Each row is a point on a landscape with many valleys, with its height.
From any point a ball takes the steepest step (drop divided by distance) to one of its 4 nearest points. It stops when none of these is lower. Distance is the straight distance between rows; heights are no part of it.
(168): [ -7 -19  -1  18   7 -10 -13  10 -19   4   1  22  -1  17 -20]  (h 207)
(210): [ -5   3  -8 -19 -24  26  38  13  28 -13  35 -37  15  -5 -10]  (h 262)
(610): [ 26  14  11  -1 -25  32   7   3  43 -27   7 -41  -3 -17 -16]  (h 605)
(310): [ 32 -14   1 -17 -15 -15 -35  12 -11  -7  -3  -8 -29 -10 -15]  (h 246)
(454): [-10 -40  -6   9   2 -20 -18   7 -37  30  -2  30 -15   4 -20]  (h 388)
(264): [ -5   6   4  11  19  -7 -11   2 -11  -4  -1  16  12  10   4]  (h 186)
(393): [ -4  40  23   4  20   0 -12   2  14  -9 -15 -10  16 -20  38]  (h 408)
(428): [ -2  39  10 -25  29 -10  -5 -29   0  29 -20   5   8 -28  74]  (h 265)
(461): [-23 -21 -12  35 -16   5  23  12   2   2   7  16  -6  29 -36]  (h 303)
(58): [ 34 -14  -9 -28  -4 -13 -17  -3 -22   2  -7   1 -27 -12   6]  (h 84)
(313): [  7  14   7 -18 -24  35  36   8  42 -14  30 -51  11 -30   9]  (h 75)
(154): [-11  11   0   9  -8  13  28   4  20 -24   9 -21  17  12 -11]  (h 26)
(29): [  7  29  17  12   1  14   1   4  26 -28  -8 -24  11  -7   7]  (h 550)
(549): [-20 -33 -12  10  16 -13 -11  -5 -35  41  -1  37   3   8  -8]  (h 331)
(342): [ 10  -2   2   8   6  -4 -17   7 -11 -13   2   5   2  10 -10]  (h 80)
(622): [ 28  14  -5 -29  21   0  14 -38  -8  21 -24   7  -3 -19  50]  (h 237)
(325): [ 50   3  -7 -28  -7  -5 -25   0  -6  -1 -15  -8 -20 -26  13]  (h 205)
(436): [ -3  14   7  14  11   5   0  -1   6 -21  -2  -8  10   9  -1]  (h 245)
(555): [ 39  -4 -12 -33   9  -3  -8 -16 -19  12 -13  -2 -13 -18  24]  (h 183)
(359): [ 16  -5   2   1   0  -7 -23   8 -13 -11  -1   3  -9   5  -9]  (h 173)
(449): [-14  -3  -7 -12  35 -11  -9 -20 -28  28  -2  29  16   4  24]  (h 297)
(374): [-20   7   5  24  11   2  10   6   5 -12   2  12  15  22  -6]  (h 251)
(616): [-22 -14 -25   2 -32  13  41  22  16  -2  25  -3  10  21 -28]  (h 121)
(489): [ -8 -27   0  18 -39 -15  -3  19   4  -8   8   0 -29  19 -54]  (h 396)
(239): [-38  33  18  11   6  11  27   0  25 -18  -4 -23  22   6  26]  (h 395)
(558): [-22 -22  -2  36  10  -5  -8   6 -19  23  -2  33   0  20 -21]  (h 267)
(594): [-12 -19  -8  -4  29 -11  -8 -13 -30  29  -1  34  10   7   9]  (h 298)
(136): [  8  -2  -8 -27 -33  32  28  13  32 -16  39 -40  -1  -7 -24]  (h 372)
(655): [-14 -26 -13 -20  24  -7  11 -44 -36  42  -6  26   3   6  16]  (h 312)
(641): [ 25  21   7   0  13   0 -21   6   1 -11 -12  -8   8 -14  14]  (h 384)
(387): [-31  -5 -12  27  -2   9  36   7  12  -4   9  12  16  28 -12]  (h 300)
(582): [-25  38  32   5  -9  24  27   2  35 -17 -13 -46  17 -18  38]  (h 760)
(113): [ 34  13  -3 -22  14   0 -16  -3  -5   5 -15   1   0 -20  30]  (h 252)
(275): [ 10  -4   1   1 -32   8  -1  10  14 -26   8 -18 -14  12 -40]  (h 219)
(612): [ 35  23   1 -21   9   1 -12  -5   5  11 -26  -2   5 -36  44]  (h 291)
(84): [-40 -15  -6  47  18   4   3   1  -5  27  -1  40  10  28 -14]  (h 314)
(2): [ -8 -19 -18  -8 -49   9  27  15  18  -9  24 -14 -17  19 -49]  (h 79)
(650): [ -4  -8  -9   3 -29  12  21   9  16 -21  16 -13  -1  16 -37]  (h 138)
(375): [ 26  21  13   7 -11  26  -1   1  36 -28  -2 -33   2 -19  -8]  (h 665)
(294): [ 23  33  16   0   8   2 -20   3  16  -7 -19 -12  10 -30  34]  (h 429)
(592): [ -1  32  11  -9  32 -10 -13 -11  -5  10 -11   6  15 -18  52]  (h 299)
(345): [-49  10   3  37  23  -1  13  -3   6   1   4  28  19  26   6]  (h 296)
(320): [-19 -47 -16  -9  12 -16   6 -31 -41  52  -8  30  -5   2  -4]  (h 351)
(150): [ 10 -16 -11 -21  19 -12  -6 -15 -33  16  -5  19  -3  -2  15]  (h 253)
(446): [  7 -13   1   7 -15 -11 -20  12 -10 -11   2   4 -19  11 -35]  (h 307)
(166): [ 26 -15   1 -12 -27 -20 -37  12  -7 -13   1 -11 -36  -3 -28]  (h 324)
(414): [ 12 -43  -9 -20 -12 -35 -13  -2 -33  16   0   9 -35  -7 -15]  (h 274)
(475): [  3 -46  -2  -6 -24 -47 -24  12 -20  15  11  12 -45  -8 -33]  (h 410)
(352): [-27  22  13  15  28  -9  -7  -3   0  -4  -4  17  22  10  18]  (h 247)
(598): [ 22   4   5   0 -25  15  -9   7  24 -30   7 -29 -15   3 -34]  (h 340)
(252): [-35  19  11  20  12   4  20   1  14 -16   0   1  22  19   9]  (h 295)
(448): [ -9 -15 -21 -13 -38  17  35  21  15  -9  33 -17   2  13 -34]  (h 114)
(356): [  1 -14  -6 -25  29  -4  12 -45 -29  31  -7  20  -3   0  28]  (h 290)
(183): [-22  53  28   1  22  -7 -19  -5   9   3 -21  -3  12 -22  61]  (h 334)
(418): [ 42  16   5  -3  -2   9 -30   8  11 -14  -9 -16  -4 -27   4]  (h 387)
(59): [-23  -7  -4  32   5   1   8   6  -6  -1   2  24  10  26 -20]  (h 266)

Where does a ball stop that starts at each point below?
(294) => (58)
(375) => (2)
(252) => (342)
(320) => (58)
(449) => (58)
(345) => (342)
(475) => (58)
(352) => (342)
(558) => (342)
